A landscape with many valleys, sampled at points; each row gives a point and its height.
From any point a ball rolls to the lowest of the 2 points nearest to it. It stops when none of these is lower. Distance is the straight distance between rows; heights are no part of it.
q118 height 53.2: [-10  -3   9   2  -6  -9   7  -6  11  -2  -3   1   0   0 -15 -11   9   1
  -3  -5   8  10   0  -8  11  -8 -12]
q455 height 64.7: [  9  -4  -2  20  -5   4   9 -20   7  11   5 -20 -11   5  -1   2 -11 -10
 -12  -9   1 -12  10  15  -6  13  13]
q377 height 59.1: [ 23 -17   4 -13 -11   4   7   2   7  21 -11  -4  -7  -7  -5 -10  -9  11
   1 -26  14   0  10  -1 -10  11  -8]
q676 height 22.8: [ -3  20  16 -12   0   6 -14  10 -13 -27 -17  22  -4 -12   6  -1   5  12
  23  -3   1  -2  -6   1 -16   7  -4]
q965 height 63.4: [  0  -1  -9  11 -10   3   8 -13  25   6  10   1   2  -9  19  -2  -6 -20
  -8  -3   4  -4   0  14 -16  -4  14]
q722 height 68.4: [-12  -4  -9 -17   7  -3  12  11   0  10  -2   8  17   7 -14   0 -12  11
  -9   7 -11   1   6   5  11 -18 -32]
q712 height 58.4: [ -5  -3 -10  -6   2   2  14   0  29   8  -1   0  -8 -17   8  -6 -11 -11
 -20  -5   6  -6  -3   8  -4 -11   4]
q90 height 72.1: [  7   0  -3   5   7   1  -2   6 -19   1   4  -8 -24  -6   6 -18   0  17
  16   2  11  23   0 -12   4  15   5]
q345 height 54.9: [ -4  -1 -11 -12   5  -7   0   7   3   9  -6  14 -15   6  -3   7  11  10
  12   2  -6  -1   2  -6   7   8 -11]
q52 height 41.3: [-17   8  10  -3  -9  -8   4  -1   3  -1   0  19  12   6  -8  10   5  -1
  19  -7  -4  -3   9   4  -7  -9 -16]
q331 height 76.3: [-12   2   4 -17  16  15   5  -3   8 -11  -7   9  -6 -12  18  -3  20  -4
   4  14   1  -9 -20   0  -9  11  22]
q577 height 57.6: [ -6  19  15   4   5  12   0   3 -10 -12  -1   2   0   3  17 -25 -10   6
  26   3  -6  22   7   7 -14  10 -14]
q319 height 58.0: [-16 -13  -9   1   2  -8   2 -12  -3   4  13   8  28   4  16  26  11 -18
  -5  10 -12 -17 -11  10  -2  -6  17]
q259 height 24.1: [-17   5  14   3   3  10  -3  -7  -1 -15  13  -9  20   9   1   5  20  -4
 -13  14  -7  -9 -11   0  13  -8   7]
q195 height 40.7: [ 15   2  -2 -12  11  10   0  18  -9  -2  -9   2  14 -21  21  -4 -13  -8
 -20  -7  -5   9  -1  -5 -18   1   0]
q566 height 64.3: [ 10  -6   2  15   2  -2   1 -12   2  13  19 -28   8  17  -8   2 -24   4
 -21  -4  -4  -1   5   7  17   2 -13]
q833 height 36.6: [ -7   2  19   9   4   6   1  -7  -9 -15  10 -22  11  16 -20  -3  28   1
 -12  14  -7  -2 -10 -10  22   1   4]
q468 height 83.5: [ -3   3   5 -22   7  12   0  19  -6  -9 -23   7 -20 -12  -2 -15  12   6
  -2   6  -1   3  -8 -12  -4  13  27]
q938 height 41.5: [ -1  11   6   7   0   5 -11   0 -12 -22  -3   6 -12 -12  13 -12  -1 -11
   6  -1   7   5 -10  -7 -11   3  25]
q850 height 65.3: [ 12 -13  -3  -4 -13  -3   6   8   5  16 -15  -5   5   1 -25  14 -19  11
 -10 -12  -4 -15  15  10  -3  -1  -8]
q283 height 63.5: [ 29 -15 -11 -13   3 -12  -2   1  -5  24  -7  -6 -11   3  -2   2 -19  20
   6 -19   8   2   5  -7   2   7 -14]
q401 height 47.1: [  0   1   4   6  -8   1   1  -5  -2  -3  -2  -1 -17 -16  15 -15  -5 -14
   9  -4  10  13  -1   1 -12  11  26]
q516 height 52.5: [  2   4  10  19   6  13   4  -6  -5   6  13 -29  -1  13  -9  -9   1   3
  -2   4  -6   3   6  -6  16  16   5]
q232 height 49.8: [ -2 -18   4  -7  11  -3   0  -4 -18   0   4   8  26   4  16  25  10 -12
 -10  -2  -8  -5 -16  -1   2  -8  13]
q105 height 80.3: [-10   5  12 -30  21  20   7   8   5  -8 -14   1  -6  -9   7 -14  19  10
  -2   6  -6  -2  -7  -7  -8  19  24]
q368 height 41.0: [  0  -4  13   8 -15  -5   5  -1   4   7 -15   3 -19  -5 -37  -3  10 -10
   6 -14   7 -14   8   1   0   4  22]
q903 height 60.8: [-10   7 -22  -4   9 -12   1   9  10  11   1   9 -13  14  -5  10  -2  12
  11  13 -13  -4   3  10  16  -4 -19]
q958 height 59.0: [ 16   2  -5  22   0   4  -6  -3 -15   5  -1 -11 -17   2  -5   3  -7 -15
  -4  -2  -6  -9   7   7   1  17  23]
q623 height 66.1: [ -6  -5 -20 -13   6 -14   4  12   7  13   4  10   6   0  -2  17 -12   9
  -4   8  -9  -4   0   5  12 -16 -22]
q389 height 55.6: [ -7  -7  -3  -5  -3  -7  -8  19 -17   5  -7  17  20   8 -23  22  -3   7
   7  -4 -22  -4  19   1   0  -3 -15]
q607 height 46.5: [  6   3  -8 -17   8  14  11  14   3   1  -6  11  -1 -22  25 -14  -6  -4
  -8  -7  -1  11  -3  -4 -16   5  11]
q127 height 69.1: [  5  -5  -9  14  -7 -14   1  -6   9   6  12  -9   3  12 -15  10 -18   6
 -11  -1   3  -6   8   6  11 -12 -13]
q988 height 71.5: [-16  -1   6 -18   6   0   5  -6  12  -7 -17  19   2  -6   2  14  15  -4
   2   2  -3 -25 -15   1  -8   2  21]
q324 height 47.7: [-12   3  17   0 -12  -6   7 -13  15  -6   0  12  11  -3  -5  -8   6  -6
  15 -12  11   5   3  -2  -5 -14 -19]
q91 height 48.4: [  0  -6  -9  25  -4  -8 -13  -9  -4   3  20  -8  11  18   7  21  16 -13
   7  14   1  -3  -2  -3   7 -10   3]
q843 height 39.6: [ -9   6   1  -2  12   5   0   1  10  -5  11   7  20   0  23  -7  -8  -4
  -1   8   1  16   1   5  -2 -19 -28]
q813 height 68.2: [ 13  -8  -7  14  -3   2   6 -14  10   4  13 -15  -4  -4  18  -1   7 -18
 -11   2  12   4  -9   2   3  -5  19]
q864 height 65.6: [-12  -4  -1  -8   4  -9  -7 -13   0  -3  10   9  10  12  11   9  33   3
  17  12   7   0 -15 -14  18  -9  -9]
q649 height 71.2: [-13  -1  17 -12   9   2  -9 -15  -4 -23   5   1   7   3   7   0  36  10
  15  13  18  -3 -22 -16  10   3  -1]
q495 height 53.9: [ 11 -16 -10 -12 -16  -3   9  -1  16  23 -15   5 -21 -11 -12   1  -2  -4
  -2 -20   6  -7   3   3  -7  10   5]
q280 height 26.8: [ 19  -3  -7   6   2  -8  -5  14 -13   1  -8  -3  15 -14  -3   3 -25   0
 -32 -13   9   6  -4 -15 -10 -14  -5]
q396 height 47.9: [ 10   4 -24 -13   1  -2  -7  16   6  13 -12  -1 -28  -1 -10   0  -9  19
   3   1   2  -3   4  -4  10   7  -9]
q629 height 58.7: [  1  -3  13  19  -2  12   7  -6  -2   0   8 -28  13  14  -4   2 -10  -4
 -11   2 -15   1  17   4   6   6  -7]
q237 height 38.3: [  0   6   6  22  -5   9  -7  -9 -15 -10  17 -11  10  12   7   8  13 -16
   1  13  -8  -4  -1   1   6  -3   8]
q318 height 46.6: [ -9  18   8  12  -3   0  -4  -3   9 -16  14  13  15   5  17  -1  -7  -2
  12   9   4  11  -1   7  -5 -19 -22]
q570 height 52.6: [  9  -1  -5  13  -1   8   6  -6 -10   5   5 -14 -18  -6  13 -12  -4  -7
  11   2   3   5   5   7  -3  21  27]
q384 height 47.8: [  5  -7  -5  -4 -14   1   3   3  13  10 -20   2 -20 -12 -29  -3   4  -2
 -12 -15   7 -16   4   4  -2   5  22]
q133 height 58.2: [-12 -12  -7   4  -2  -2  -6  -4  -7  -1  22  -4  24  18  19  13  23  -4
   6  24   1  -3 -12  -5  19  -9 -13]
q529 height 49.2: [ -5   6   9   7  -8  -7  -6   5 -18   3  -3  16  16  14 -11  22   1  -2
  20  -5 -20 -11  14   5  -9   1  -7]
q804 height 75.9: [  5  10   3   8   6   5 -13   5 -16 -14   7  -6  -4   3  15 -16   3   8
   8  10   2  26  -3 -13   3   4   1]
q171 height 34.6: [ 17   4 -22  -2  -1  -7  -3  16   3   4  -9  -2   3 -11  -6  -2 -31  10
 -29  -3   7  -3  -1  -1  -4 -12  -5]
q70 height 65.4: [ -1  10   5   9  -6   8   8  -3  16  -2   5 -13 -16  -2  -2 -23 -18   1
   3  -2   4  11  13  14  -5   4  -6]
q636 height 40.2: [  6 -13  -2  -4  12   0  -2  -1  -8  -6   8   3   9 -10  27   5  14 -17
 -15   3   5   9 -18 -11  -1  -8  13]
q985 height 76.9: [ -1  -7 -19   7  -4 -13 -10  -3   8   4  17   5   6   1  22  14  -5 -23
 -10   8  10   2  -6  -1   0 -23   4]
q221 height 32.6: [-11  21  10   0  -9  -7 -11   8  -2 -19 -14  26  -2  -3  -9   2   7   3
  22  -5   1   2   4   0  -9  -7  -6]
q166 height 41.2: [  2  -1  -3  18 -16 -13  -5  -4  -2  15  -4   6 -17  17 -24  16  -2  -4
  16  -8  -6 -13  13   5   0   7   1]
q225 height 53.0: [ -5  19  17  11  -5  -1  -3  -3  -5 -15   8   8   5  10   7 -11  -4  -2
  27   0  -3  18   8   3 -11  -4 -17]
q672 height 69.4: [ 10  -3  -1  11 -15 -12   1  -7  12   6   1 -11   7   9 -25  11 -28   6
 -13 -14  -2 -19  15  18   2  -3 -10]
q602 height 75.3: [ -5  11  11  -2  10   4 -15  -3 -14 -21   3  -3  -1   4   6  -7  25   6
  13  13   5  11 -13 -15   9   4   2]
q58 height 60.9: [  9 -14  -6 -13  -4  -4   1  23 -11  12 -11   7   9   2 -20  13  -6  14
  -5 -12 -13 -11  14   1   5  -5 -14]
q856 height 68.9: [  6   4  -3  14  -8   2   2 -18  23   9  13 -24  -7   3  -3 -12 -26   0
  -8  -5   6  -4   6  17  -4   1   2]
q519 height 45.5: [ -4   2  15  13   3  10  -2  -3  -9  -8   4 -26 -12   8 -19 -13  19  -2
  -5  14  -4   3  -3  -8  17  14  16]
q42 height 41.4: [ 11   5 -15   1  -4  -8  -5  14   0   3  -6  -3 -13  -7 -11   0 -17  17
 -13  -2   1   0   4  -5   3  -2 -10]
q889 height 32.7: [ -2  19   8  -9   7   6 -12   2 -22 -20 -12  15  -7  -7  12   0   3  -1
  15   4  -6  -8  -7  -1 -19  12  17]
q189 height 34.3: [ 17  -5  -3  -3  10  -1  -1  14 -18   4  -7   4   5 -12   6   3  -8  -2
 -21  -7   0  14  -3 -15  -6  -2   1]
q787 height 63.8: [-11 -13   5 -25   3  -3  16   8   8   3  -9   7  17   5 -27  -1  11  15
   0  -2  -7   3   4  -2  12  -9 -35]
q943 height 53.1: [-12   7  -6 -18   1  13  10   8  28   0  -2   8  -6 -17  17 -19  -6   1
 -10   3   3   8  -2  10 -11  -5   2]
q773 height 58.5: [ -5 -10   5 -14   3  -6  11  -2  13   6  -8  -7  -1   6 -25  -9  16  12
  -1  -3   2   2  -2 -14  18   4 -22]
q299 height 67.9: [ 22  -5  -7  -2   3  -6 -10  -5 -11  13  -4 -13 -22   0  -2 -12 -12  21
  10  -5  11   6   7  -6   2  18   5]
q360 height 65.5: [-24  -5   0 -10   2  -3   0 -15  -4 -10   0  15  15   2   1  29  21  -6
  -4  15  -6 -25 -13  10  -2  -7  16]
q500 height 32.8: [ -7   9   7  15 -14  -3   0  -7  -4   0 -11   5 -21   9 -28   5   7  -9
  17  -5  -6 -11  10   6  -6  13  16]
q487 height 72.9: [ 14  -2 -25   9   3  -9  -7  -3   6   8  13  -6  -8  -6  13   9 -10 -11
 -16   0  14   0  -9   1  10 -14   5]
q501 height 29.9: [ -1  -2   3 -11   9   7   1  -7   6 -10  11   7  21  -3  34  -2   3  -5
  -5   4   0  11 -12  -4  -6 -10  -4]
q321 height 61.7: [  5   5  14   6   1  10   5   4  -5  -4   0 -10  -2  -8   2 -31 -20   8
  12  -7   4  22  12   5 -14  11 -14]

Two balls start at each pair of points below. Name the first point that both come to, or write -.
q70 / q570 -> -
q487 / q623 -> q280
q105 / q345 -> -

For each start below, name the point where the ball stops.
q649 -> q259
q903 -> q280
q856 -> q676
q804 -> q500
